Each row is a point on a tangle of strands that fork, close into loops and nearly touch. The rows are in no order.
Two points are linked if the straight distance between their rows is under 37.8. Some points are linked to none.
k_700: [-10, -17, -20,  12,   4,   1,   8,  11,  24,   9, -14,  12,  22,   0, -14,
 -41,   2,  21,   3,   2,  -4, -29,  14]
k_388: [ -3,  15,   9,   7,  13, -11,   3,  -2,  40,  17,  11,   4,   2,  14, -15,
 -13,  16,  20,  -6,   3,   4,  -1, -19]
k_101: [ -5,  32,   1,  -2, -11, -27,  21,   1,  18, -15,  29,   8,  18,  20,   4,
   7,   6,   6, -10,  24,  12,  29, -28]
k_950: [-15,  17,  10, -26,  41,   4,  11, -22,  20,  17,  -3, -11,  -4,  10,   1,
  23,  15, -22,  -6, -19, -10,   3, -10]
k_283: [  1,  -6,  -2,   5,   4,   2,  -2,  -3,  36,  13,   2,   7,   5,   3, -21,
 -29,  13,  20,   6,  19,   6, -34,  -2]
k_503: [-33,   3,  -7, -35,  18,  13,  21, -23,   4, -11, -19,   6,  19,  -5,   6,
   1,   8, -14,  12,  18,  -7, -24,   2]
k_405: [-31,  26,   4, -33,  34,   9,  20, -30,  22,   2,  -9,  -5,  14,  11,   0,
   6,  16, -15,   4,   8,  -8, -15, -12]
k_122: [-14, -14,  -1, -14,  11,  15,  10,   5,   7,  12, -21,  10,   5, -13,   4,
   7,  -7, -16,   4, -26, -21, -13,  17]
k_103: [ 10,  -4,  12, -16,  16,  17,  -6, -10,  10,  25,  -9,  -6, -12,  -1, -10,
  18,  -3, -26,   1, -26, -22, -10,  12]
k_464: [-28,  27,   4, -28,  36,  -2,  19, -17,  15,   4,  -3,  -6,   5,   6,  12,
  18,  15, -19, -11, -18, -13,   7, -17]
k_848: [ 13, -16,   2,  -8, -12,  19, -21,  -6, -26,  -7,  -7,  -9, -10, -14,   4,
  12, -13, -15,   9,   3,  -4, -10,  15]
k_140: [  7,   4,  16,   7,  20,   1, -12,  -4,  46,  30,   9,  -3, -12,  13, -23,
 -13,  16,  16,  -3,  -2,   3, -21, -11]
k_34: [ 27,   7,  23,  13,  12,   2, -25,   1,  22,  27,  19, -16, -28,  11, -15,
   4,   4,   6,  -9, -17,   3,   0, -12]
k_673: [  9,  10,  -9,  34, -15, -33,  10,  27, -13,  -2,   5,   2,  -3,   5,  15,
   3,   4,  13, -16, -19,  12,  38,  -6]
k_24: [ 22,  -6,  10,   6, -11,  20, -35, -19, -19,  -6,  13, -15, -13,  -6,  -5,
   0,  -9,  -2,  14,  31,  15, -30,   1]
k_315: [  1, -18, -10,  11,  -1,   5,  -5,   6,  26,  11,  -5,   9,   6,  -3, -16,
 -33,   6,  19,   7,  13,   2, -37,  11]
k_729: [ -3,  23,  17, -11,  29,  -7,   4, -18,  35,  16,  12,  -6,  -5,  15,  -9,
   9,  18,   4,  -1,   5,   2,   0, -19]
k_542: [-22,  21, -13,   3,  -1, -17,  28,  13,  11,  -8,   3,  13,  28,  12,   7,
 -16,   4,  11,  -7,   1,  -6,  16, -14]
k_273: [ 24, -12,   7,  46, -16,   4, -31,  20,   4,  16,  10,  -7, -14,   5, -20,
 -25,  -7,  17, -12, -24,   5, -10,   4]
k_410: [ -3,   6,  15, -13,  30,   5,   4,  -5,  25,  29,  -3,  -6, -10,   5,  -3,
  19,   6, -17,  -7, -36, -17,   2,  -2]
k_262: [ -2,  -4,  -1, -23,   2,   2,  -2, -26, -24, -18,  -3,  -5,  -8,  -2,   5,
  21,   7, -12,   8,  29,  10,   6,   2]
k_824: [-15,   2,  -7,   0,   4,  -2,  14,   4,  25,   4,  -4,  13,  20,   3,  -7,
 -24,   6,  17,   5,  12,  -2, -14,  -4]
k_550: [ 12, -14,  -4,  13, -19,   5, -15,   4,  -4,  -6,   5,   5,  -6,  -7,  -8,
 -21,  -4,  18,  12,  27,  13, -26,   5]
k_13: [ 14, -13,   0,  28, -13,   4, -16,  26,  -4,  14,  -3,   0, -12,  -5,  -5,
  -9, -11,   4,  -6, -31,  -7,   3,  13]
k_593: [-13, -18, -11, -23,  -6,   5,   4,  -8, -37, -20, -16,   1,   0, -18,  20,
  24,  -4, -19,   4,   1,  -5,  14,  14]
k_197: [ -4,  22,  15,  -6,  22,  -7,   3, -15,  48,  18,  13,   0,   2,  18, -18,
  -7,  19,  15,  -1,  14,   4,  -9, -23]
k_836: [  5, -11,  -3,   1, -16,   0,  -5,   6, -27, -16,  -3,   1,  -9, -13,  14,
   9,  -8,   3,   6,   3,   5,  10,   8]
k_127: [ 30,   6,  23,  27,  -2,   3, -33,   4,   7,  17,  26, -16, -28,   7, -13,
  -3,  -4,  13, -11,  -9,  13,   1, -15]
k_453: [ 24,   1,   5,  42, -28, -13, -17,  18, -18,  -8,  17,  -4, -13,   4,  -6,
 -19,  -6,  26,  -8,   9,  24,  15,  -7]
k_937: [-28,   3,  -9, -30,   8,  10,  21, -19,   6, -14, -14,  13,  25,  -5,   4,
  -7,   5,  -3,  17,  34,  -2, -29,   2]
k_402: [ 23,  -5,  10,   5, -12,  11, -25,   4, -27,  -1,   4, -16, -15, -11,   7,
  18, -16, -13,  -5, -20,  -4,  16,   4]
k_667: [  3,  -9, -17,  31, -26, -26,  11,  26, -22, -14,  -3,  11,  12,   6,   1,
 -24,  -6,  22,   1,  12,  12,  16,   8]
k_585: [ -7,  21,  -1,   0,  -4, -22,  20,   2,  12,  -9,  15,  10,  13,  10,   4,
   1,   6,  10,  -4,  14,   7,  21, -20]
k_86: [-41,  17, -10, -28,  18,   6,  30,  -1,   5, -12, -17,   9,  24,  -4,  17,
  -6,   2,  -6,   0,  -8, -18,  -7,  -6]
k_325: [ 14,  -4,   6, -17,   9,  14, -19, -24, -19,  -1,   2, -22, -18,   4,  -3,
  25,   4, -22,   4,   8,   3,   2,   5]
k_415: [ -3, -12,  -4,  -9,  -5,   2,   1,   3, -23, -11,  -9,   1,  -6, -15,  16,
  19,  -7,  -8,   3, -12,  -4,  13,  11]
k_571: [-18,   1,  -7, -22,   0,  -6,  18, -14, -16, -23,  -6,  10,  10,  -8,  12,
  11,   3,  -4,   7,  22,   3,   8,  -3]
k_797: [ 12,   8,   3, -13, -18, -13,   1, -19, -26, -31,  18,   0,  -8,   1,   4,
  19,   2,   1,   4,  47,  23,  20, -10]
k_668: [ -1,  -5, -21,  25, -30, -30,  21,  23, -16, -21,   0,  16,  27,  14,   0,
 -27,  -8,  19,   2,  26,  13,  18,   5]
k_309: [ 22, -12,  10,  15,  -5,  21, -32,   2,  15,  23,   7,  -4, -15,  -4, -19,
 -15,  -7,   0,   4,  -4,  -4, -37,   8]
k_139: [ 16,  -2,  -3,  10, -20,  -8,  -9,  13, -39, -16,   4, -10, -14, -15,  25,
  23, -10,  -2, -10, -17,   7,  35,   2]
k_543: [ 20, -15,   6,   3, -15,  26, -32,  -4, -22,   0,   0,  -9,  -8, -16,  -3,
   2, -19, -13,  11,   4,  -4, -25,  14]
k_994: [ -5,  -3,   2, -27,  20,  10,   8,  -9,  -7,  17, -16,  -5,  -4,  -5,   5,
  32,   0, -38, -10, -38, -26,  13,  12]
k_792: [  0,  -5, -11,   9, -23, -14,  12,  11, -11, -20,   2,  16,  10,  -1,   0,
 -14,  -4,  18,   9,  29,  13,   7,   0]
k_655: [ 10,  -7,   8,  -4,   6,  12, -14, -12,  18,  10,   3,  -2, -12,   0, -13,
  -7,   6,   4,  14,  21,   7, -35,   3]
k_157: [  2,  18, -12,  20, -14, -34,  20,  20, -13, -12,   9,   9,   6,   5,  18,
  10,   4,  10, -13,  -8,  11,  40, -12]
k_702: [-13, -10,   0, -27,  17,  14,   5, -18,  -7,   5, -17,  -4,  -2,  -5,   4,
  22,   3, -28,   3, -10, -13,  -3,  12]
k_370: [-14,   3,  10, -18,  32,  13,   6, -13,  34,  23, -11,  -2,   0,   5,  -7,
   5,   9, -13,   4, -14, -13, -24,   2]
k_44: [-16, -13, -11, -23,  -1,  10,  11, -14,  -5, -15, -15,  11,  13, -14,   4,
  -2,   1,  -3,  21,  32,   2, -27,  12]
k_96: [-22,  -2,  -3, -26,  19,   4,  16,  -7, -10,   2, -15,   0,   2, -10,  18,
  28,   2, -29, -10, -32, -20,  15,   5]
k_33: [-10,  19,  14, -19,  38,   2,   7, -21,  28,  17,   2,  -9,  -4,  13,  -5,
  15,  16,  -9,  -1,  -6,  -4,  -4, -13]
k_228: [-34,   6, -20, -13,   5,   5,  30,   8,   9, -11, -17,  17,  35,  -3,   8,
 -28,  -3,   9,   7,  10, -13, -18,   1]
k_513: [ -5,   5,   5, -10,  17,  -7,   9,  -1,   3,   7,   0,  -3,  -8,  -3,  12,
  23,   5,  -9,  -9, -27,  -8,  19,  -5]
k_537: [-30,   3, -23,  -4,   5,   5,  25,   7,  20,  -1, -15,  16,  40,   5,  -2,
 -41,  -2,  16,   3,  11, -12, -24,   3]
k_414: [ 21,   4,   3,  20, -34, -13,  -6,   6, -17, -23,  21,   6,  -7,   3,  -5,
 -11,  -6,  21,   4,  40,  27,  11, -11]
k_419: [-2, -9, -3,  6, -6, -3,  3, 10,  1, -2, -4,  7, -2, -6,  1, -7, -1, 12,
  6,  2,  3, -1,  3]
k_907: [  2,   2,   8, -13,  11,   6,  -3, -21,  15,   2,   3,  -2,  -8,   3, -10,
   2,  10,   2,  15,  29,   9, -23,  -3]
k_170: [ 15,  -5,  10, -14,   7,  16, -18, -14, -10,  10,  -1, -16, -17,   0,  -4,
  22,  -4, -22,   3, -10,  -8,  -2,   8]
k_378: [ 11,  -4,   5, -20,   9,  12,  -6,  -8, -14,  17, -10, -11, -11,  -7,   0,
  32,  -5, -33,  -9, -36, -25,  18,  11]
k_153: [ 17,   7,  14,  12,  13,  -5,  -8,  12,  18,  28,   9,  -8, -22,   4,  -2,
  14,   2,  -2, -17, -44,  -8,  18,  -6]
k_347: [ 10,  -6,  -5,  15, -27, -10,  -2,  12, -30, -23,   3,   5,  -6,  -8,  11,
  -2,  -8,  15,   6,  15,  15,  17,   2]
k_829: [  9,   5,  14,   0,  20,   0,  -2,   7,  23,  31,   2,  -4, -16,   2,  -3,
  16,   2, -10, -13, -46, -17,  11,  -2]
k_494: [ 21,  -9,   7,  11, -10,  18, -31, -11,  -1,   2,  16,  -6, -13,  -7, -12,
 -15,  -3,   6,  15,  33,  15, -44,   3]
k_155: [  3,  14,   7, -23,  24,   0,  -1, -38,   3,  -3,   9, -13, -13,  17, -11,
  22,  19, -11,   7,  32,  14,   1, -10]
k_391: [  2,   5,  -5,  12, -16, -15,   9,   2,  28,  -6,  16,  13,  21,  19, -20,
 -29,   6,  24,   1,  37,  13,  -2, -12]
k_270: [ 10,   9,   9, -16,  11,   4,  -7, -34,   3,  -6,  10, -10, -13,  12, -13,
  12,  13,  -3,  14,  42,  17, -13,  -7]
k_740: [-38,  27, -14, -22,   8,   0,  35,   8,   4, -17, -11,  10,  31,   2,  19,
 -13,   2,   0,  -5,  -5, -19,   3, -11]
k_849: [  4,  -6,   4,  13,  10,   1,  -8,   0,  44,  23,   5,   2,  -1,   9, -27,
 -30,  15,  23,  -3,   4,   4, -29,  -3]
k_650: [-14,  28,   0,  -9, -15, -17,  25,   0,  25, -23,  30,  10,  30,  26,   3,
  -3,   1,   4,  -5,  38,   9,  20, -25]
k_297: [ 21,  -7,   6,  38, -22,   0, -24,  20, -14,   0,  11,  -7, -15,  -1,  -4,
 -14, -10,  17,  -6,  -7,  14,   6,   0]
k_256: [-13,  -3,  -4,  -8,   5,   0,  11,   0,  11,  -1,  -7,  10,   9,  -4,   1,
  -8,   3,   9,   8,   9,   0, -11,   0]
k_641: [-29,   4, -12,  -9,   8,  -6,  26,  10,  -5, -10, -13,  13,  17,  -8,  18,
   1,  -1,  -1,   0, -16, -12,   9,   0]
k_250: [ -9,  17,  -7,  12,  -4, -24,  20,  12,  13,  -4,   7,  11,  18,  12,   2,
 -11,   7,  15,  -7,   2,   3,  21, -15]
k_462: [-21,  -8, -25,  13,   7,  -4,  20,  11,  24,   5, -18,  11,  37,   9, -12,
 -49,   1,  21,  -3,  -4, -11, -23,  10]
k_231: [ -5, -15,   1,  -7,   9,  16,   2,   5,  18,  19, -15,   6,  -1,  -9,  -6,
  -2,  -4,  -9,   7, -19, -17, -24,  17]
k_522: [  6,  -7, -13,  38, -17, -34,  10,  19,   2,  -5,  -1,   6,  18,  21, -17,
 -37,   4,  28,  -9,   4,   9,  11,   5]
k_936: [  8, -14,   1,  19,  -3,   5,  -6,  24,   8,  22,  -9,   5,  -9,  -4,  -7,
  -8,  -8,   0,  -6, -38, -16,  -1,  15]
k_653: [  0,   2,  16, -11,  30,  11,   0,  -6,  36,  35,  -5,  -3,  -9,   5, -14,
   9,   5, -15,  -3, -30, -18, -14,   2]
k_120: [ 18,   5,   5,   4, -28, -10,  -7,  -6, -28, -29,  18,   1, -10,  -3,   3,
   5,  -5,  13,   6,  42,  26,  14, -10]
k_590: [ 17,  14,  11,   6,  -2, -15,  -6,  -1,  -1,  -2,  19,  -6, -18,   3,   4,
  14,   6,  11,  -9,   3,  15,  23, -17]
k_248: [ -3,  10,   7,   1,  10, -11,   6,   1,  17,   7,   7,   3,  -4,   3,   0,
   4,  10,   9,  -2,  -6,   2,  10, -13]
k_423: [  6, -11,  -1,   4,  -9,   3,  -6,   3,   1,  -4,   0,   6,  -5,  -7,  -3,
 -10,  -1,  13,  11,  18,   8, -16,   3]
k_146: [ 13, -14,   2,  -5,  -9,  19, -11,  10, -14,  11, -16,   3,  -6, -19,  -2,
  11, -18, -20,   2, -32, -28,  -2,  23]
k_477: [  3,  -6,   2, -18,  18,  21,  -6, -27,  15,  10,  -6,  -6,  -9,   0, -11,
   3,  10, -16,  20,  22,   1, -42,  13]
k_198: [-10,  -5,   3, -21,  15,   8,   5, -17,   2,   1,  -9,  -2,  -3,  -3,   3,
  14,   6, -11,   9,   4,  -4,  -9,   4]
k_984: [ 20,  -9,   5,  28, -15,   2, -24,   8,   5,   5,  13,  -2, -13,   2, -18,
 -24,  -1,  23,   0,  11,  15, -18,  -2]
k_755: [ 33,   9,  19,  32, -10,  -3, -29,  10,  -6,   9,  26, -18, -25,   3,  -3,
   1,  -7,  13, -16, -14,  16,  16, -16]
k_141: [  5,  -3,  -9,  39, -11, -32,   7,  25,   0,   3,  -2,   4,   8,  15,  -8,
 -26,   5,  23, -12, -13,   7,  18,   4]
k_290: [-35,   8, -15, -28,   3,   9,  29,  -6,   7, -18, -14,  16,  37,  -5,   8,
 -18,  -2,   3,  13,  30,  -8, -25,  -1]
k_843: [ 15,   4,  22,   3,  22,   6, -17,  -7,  36,  32,  10, -11, -22,  12, -18,
   2,   8,   3,  -2, -10,  -1, -15,  -8]
k_473: [-21,  -7, -11, -29,   0,  -2,  14, -17, -30, -25, -12,   6,   7, -12,  18,
  20,   3, -15,   5,  17,   0,  13,   4]
k_787: [ -8,  -2,  -8,  -8, -13,  -8,  14,  -1, -12, -22,  -1,  14,   8,  -8,   8,
   0,  -2,   9,  11,  26,   8,   6,  -1]
k_588: [ 24,  -5,  12,  24, -16,   9, -30,   8, -15,   1,  13, -11, -18,  -5,   0,
  -2, -13,   8,  -2,  -4,  10,   1,  -3]
k_218: [ 10,  -4,  -3,  36, -12, -20,  -3,  25,  -3,   6,   1,   1,  -6,   7,  -3,
 -15,   2,  20, -11, -19,   8,  17,   2]
k_435: [ 22,  -3,  14,   6,  -6,   8, -24,  -1, -14,   2,  10, -15, -20,  -5,   1,
  13,  -9,  -3,  -2,  -7,   3,   5,  -2]
k_692: [  7,  -2,   5,  -4,   6,  -1,  -2,   5,  -6,   8,  -1,  -5, -13,  -7,  11,
  23,  -2, -11,  -8, -31,  -9,  20,   3]
k_777: [-34,  22,  -1, -35,  23,  13,  23, -25,  22,  -4, -12,   3,  24,   6,   1,
  -6,  12,  -8,  10,  21, -10, -28,  -8]
k_706: [-11,  14, -15,  14, -23, -23,  26,  14,  20, -18,  21,  10,  42,  36,  -3,
 -28,  -1,  12,  -9,  30,   6,  20, -13]
k_966: [  6,   3,   9,   2,   5,  -5,  -4,  -2,  15,   7,   8,   1, -10,   3,  -7,
  -1,   6,  13,   3,   7,   7,  -2, -10]
k_803: [-29,  33, -14, -11,  -1,  -9,  34,  11,  15, -15,   3,  10,  34,  16,  13,
 -19,   3,   6,  -9,   4, -16,  11, -18]
k_569: [ -3, -16,  -9,   6, -10,   1,   4,  20, -18,  -3, -14,   6,  -2, -15,  14,
   5, -12,  -1,   3, -24,  -9,  11,  18]
k_444: [ -8,   8,   3,  -8,  11, -10,  10,  -4,   3,   0,   1,   2,  -3,  -2,  10,
  15,   7,  -1,  -3,  -8,   0,  15,  -9]
k_579: [ 20, -10,   6,  19, -15,  11, -28,   2,   0,   2,  12,  -3, -13,  -5, -13,
 -19,  -5,  17,   8,  21,  14, -32,   1]
k_350: [-31,  -7,  -7, -24,  19,  20,  19,  -3,  15,   6, -26,  12,  20, -13,   5,
  -8,  -3, -13,  10, -10, -18, -34,  15]
k_147: [  7,  -4,   1, -21,   6,   9, -14, -29, -29, -11,   0, -18, -16,   3,   1,
  25,   7, -19,   5,  24,  11,   8,   3]
k_752: [  6,  10,  -2,  21, -11, -24,   8,  12,   7,  -2,  12,   7,   1,  10,  -5,
 -11,   6,  21,  -7,   6,  14,  21, -13]
k_183: [ 20,   2,  10,  24,  -3,  -7, -14,  20,   4,  18,   8,  -8, -22,   2,   1,
   6,  -3,   4, -16, -38,  -2,  20,  -2]
k_267: [ 25, -10,   7,  -2, -17,  28, -40, -13, -42,  -8,   0, -22,  -3, -15,  -2,
  16, -23, -28,   4,   1,  -3,  -4,   9]
k_143: [ 13,  -4,  -8,  22, -35, -19,   5,  15, -13, -22,  12,  13,   7,   8,  -8,
 -23,  -6,  24,   5,  38,  23,   9,  -2]
k_187: [ 11,  16,  -4,  33, -12, -37,  10,  21,   3,   2,  14,   3,   0,  14,   2,
  -4,  10,  19, -19, -10,  15,  36, -14]
k_245: [ -5,   4, -17,  22, -26, -29,  24,  18,   6, -18,  11,  15,  36,  26,  -6,
 -29,  -4,  16,  -5,  28,  10,  19,  -4]
k_342: [  5, -16,  -3, -19,  -8,  15, -16, -17, -38, -15,  -9, -14,  -9, -11,   9,
  22,  -6, -22,   6,   9,   0,   5,  13]
k_533: [ 15, -11,   8,  -6,  -3,  17, -15,   1,  -9,  10,  -8,  -5, -12, -10,  -1,
  14, -12, -17,   2, -20, -16,  -3,  14]
k_915: [  1,  -3,   4, -15,   7,   4,  -2, -16,  -1,  -4,  -1,  -2,  -8,  -2,  -1,
  10,   6,  -3,  11,  18,   5, -10,   1]
k_240: [-34,  21,  -3, -26,  24,  -1,  26,  -7,   9,  -7, -10,   3,  16,   0,  16,
   7,   8, -10,  -6, -14, -15,   2, -12]
k_821: [ 25,  -5,  17,  19,  -3,  15, -34,   1,  12,  21,  15, -10, -21,   2, -17,
 -10,  -5,   6,  -1,  -5,   4, -24,  -2]
k_336: [  0, -19, -20,  27, -27, -13,   7,  29, -32, -16, -13,  10,   8,  -7,   9,
 -20, -13,  18,   7,   6,   8,   9,  19]
k_274: [ -6,   9,  -9,  -7,  -8, -19,  16,   0, -22, -21,   3,   8,   3,  -8,  20,
  19,   2,   0,  -4,   4,   7,  30,  -8]
k_97: [-28,   9,   4, -20,  29,  13,  15,  -6,  35,  16, -15,   4,  14,   2,  -1,
  -9,   8,  -4,   2, -12, -15, -25,  -3]
k_736: [ -5,  16, -11,   5, -14, -29,  24,  11, -15, -22,   8,  12,  10,   0,  19,
  13,   1,   6,  -7,   5,  10,  36, -13]
k_878: [-16,   7,  -5, -15,  19,  -8,  18,   2,  -5,   2,  -7,   0,  -1,  -8,  22,
  30,   2, -21, -16, -41, -15,  24,  -4]
k_72: [ 15, -11,   1,  38,  -9,  -9, -14,  23,   7,  13,   2,  -2, -10,   8, -15,
 -23,   1,  20, -11, -23,   5,   2,   5]
k_602: [ 20,  -5,   2,  34, -18, -12, -14,   9,  11,   0,  15,   2,  -6,  13, -24,
 -33,   5,  31,  -5,  16,  20,  -7,  -7]
k_904: [-21,  -6,  -5, -32,  21,   8,  10, -20, -17,   0, -16,  -6,   0,  -4,  11,
  30,   6, -35,  -4, -12, -14,  13,   9]
k_284: [  6, -14,  -8, -23,  -7,  15, -22, -20, -52, -16,  -7, -21, -11,  -7,  11,
  29,  -3, -32,  -2,  12,   3,  21,  10]
k_629: [-17,   9,   4, -26,  27,   7,  10, -28,  13,   3,  -7,  -4,   2,   6,  -3,
  14,  14, -13,   9,  12,  -1, -12,  -4]
k_679: [ 24, -10,   7,  39, -19,   9, -29,  25,  -6,  16,   5,  -6, -13,  -3, -11,
 -15, -16,   5, -10, -32,  -3,  -1,   9]
k_235: [-21, -17, -10, -19,   9,  16,  12,  -4,   8,   1, -21,  11,  14, -15,   4,
  -7,  -1,  -7,  16,   8,  -9, -36,  18]
k_352: [ 16, -10,  -6,  42, -19, -22,  -7,  16,   4,  -2,   7,   2,   2,  16, -24,
 -38,   5,  30,  -8,   5,  15,  -1,   2]
k_168: [ 26,  -6,  14,  17, -17,  17, -39,  -8, -25,  -9,  18, -17, -13,  -9,  -2,
   1, -17,   3,   7,  20,  18, -15,  -6]
k_392: [ 23,  -4,   4,   6, -17,   4, -21,   9, -37,  -8,   3, -17, -14, -16,  18,
  26, -16, -14, -11, -24,   0,  31,   4]
k_983: [ -5,  -6,   5,  -1,  15,   7,   2,   8,  25,  22,  -8,   4,  -4,  -3,  -6,
  -4,   2,  -1,  -1, -24, -12, -11,   5]
k_660: [-34,   7, -13, -23,  10,  -4,  28,   1, -15, -19, -15,  10,  16, -11,  26,
  11,   0, -12,  -4, -16, -14,  13,  -2]
k_124: [ 18, -11,  -1, -12, -12,  25, -38, -20, -54, -15,  -1, -28,  -5,  -9,   3,
  23, -13, -34,   2,  14,   4,  10,   8]
k_576: [ 14,  -6,   4,  -8,  -2,   6,  -9,   5, -19,   8,  -6,  -9, -12, -12,   8,
  28, -11, -24,  -9, -38, -19,  23,  10]
k_547: [-34,   5,  -1, -28,  28,  16,  20,  -6,  19,   8, -22,   5,  15,  -5,   7,
  -1,   2, -16,   1, -21, -20, -21,   4]
k_872: [ 13, -14,   4,   6,   0,  17, -21,  -4,  19,  16,   4,  -1, -11,  -6, -15,
 -17,   1,   3,  11,  13,   2, -45,  11]
k_645: [-14,   9,   1,   4,  14,  -6,  11,   3,  35,  14,   0,   7,  13,   9,  -9,
 -20,  12,  17,  -4,  -5,  -4,  -7, -11]
k_560: [-13,  16,   3, -29,  35,   6,   9, -40,  10,   1,  -1, -11,  -2,  16,  -8,
  21,  21, -18,   7,  21,   4,  -4,  -8]
k_409: [ 28,  -8,  10,   3, -13,  30, -40, -11, -26,   5,   2, -16,  -5, -14,  -8,
  10, -24, -25,   7,  -4,  -9, -19,  10]
k_528: [-32,  -6, -11, -29,  10,   2,  21,  -9, -22, -18, -19,   8,  12, -14,  21,
  17,   0, -19,   2,  -4, -11,   7,   6]
k_662: [ 26,   4,  11,  31, -12,  -6, -21,  19,  -9,   8,  15, -12, -23,   0,   4,
   4,  -7,   8, -15, -27,   8,  23,  -6]
k_88: [-13, -22, -13, -17,  -3,  14,   7,  -4,  -8, -10, -19,  11,   8, -19,   8,
  -3,  -5,  -4,  19,  17,  -4, -28,  20]
k_710: [ -7,  -9,  -7, -32,  16,  15,  -4, -29, -26,   1, -12, -16, -10,   3,   4,
  31,   9, -38,  -1,   2,  -6,  13,  11]
k_412: [  3,   2,  -8,  -1, -11, -17,   8,   6, -32, -19,   2,   0,  -6, -14,  26,
  27,  -1,  -2,  -9, -10,   8,  37,  -2]
k_840: [ 15,  -6,  12,   9,   0,   7, -19,   1,   9,  11,   7,  -6, -19,   0,  -9,
  -3,  -1,   7,   3,  -1,   3, -12,  -1]
k_703: [-30,   1, -14,  -5,  11,  -3,  27,  21,  -6,  -2, -19,  11,  14, -11,  23,
   4,  -6, -10,  -6, -39, -20,  12,   8]
k_910: [  5, -16,  -3,   4, -10,  11,  -3,  20, -13,   7, -16,   5,  -6, -16,   6,
   7, -17, -10,   1, -33, -19,   5,  22]
k_484: [-15,  28,  -7,   4, -19, -19,  26,   9,  29, -18,  28,   7,  38,  34,   1,
 -19,   2,   9, -11,  29,   5,  21, -23]
k_70: [  8,  -7,   9,  13,   8,   6,  -7,  16,  26,  32,  -5,   1, -12,   1, -13,
  -5,  -2,  -1,  -8, -40, -16,  -5,   7]
k_82: [ 18,   1,  -3,  45, -25, -26,  -5,  27, -19,  -4,   7,  -2,  -7,   9,  -1,
 -16,  -1,  22, -13,  -7,  18,  26,   0]
k_942: [-19, -14,  -9, -10,   5,   7,  16,  14,  -8,   2, -22,  12,   8, -17,  15,
  11, -12, -15,   0, -35, -22,   5,  19]
k_171: [ 28,  -6,  16,  28, -18,  19, -42,   2, -18,   2,  18, -14, -11,  -9,  -6,
  -6, -21,   5,   1,   5,  13, -14,  -4]
k_971: [  4, -15, -15,  15, -31,  -8,   5,  19, -37, -26,  -7,  11,   2, -13,  13,
  -8, -13,  15,  11,  15,  12,  12,  13]
k_71: [  4,   4,   4, -17,  -4,  -6,   1, -21, -14, -20,   8,   0,  -6,   1,   0,
  15,   6,   1,   9,  39,  15,   5,  -7]

How many points has the smallest loop of links through each point below? Write none if it is on no loop.
k_537: 27
k_576: 7
k_473: 19
k_171: 15
k_904: 16
k_409: 7

A piece is two or more points that can be reached from each other along the links. Count, over all rows, the pieces, the separate loops (a circle has one, a figure eight two, a Y none), the forks (points with three links) and the tips (points with one).
pieces: 3
loops: 9
forks: 13
tips: 1

Name the points in between on the shortest way along the links from the first point to the second, in order.
k_248, k_44: k_444 k_513 k_878 k_96 k_904 k_702 k_198 k_629 k_405 k_777 k_503 k_937
k_797, k_101: k_120 k_414 k_143 k_792 k_787 k_571 k_473 k_593 k_415 k_836 k_347 k_971 k_336 k_667 k_668 k_245 k_706 k_484 k_650
k_840, k_560: k_821 k_309 k_872 k_655 k_907 k_270 k_155
k_937, k_843: k_290 k_228 k_537 k_462 k_700 k_315 k_283 k_849 k_140
k_824, k_453: k_256 k_419 k_423 k_550 k_579 k_494 k_24 k_168 k_171 k_588 k_297
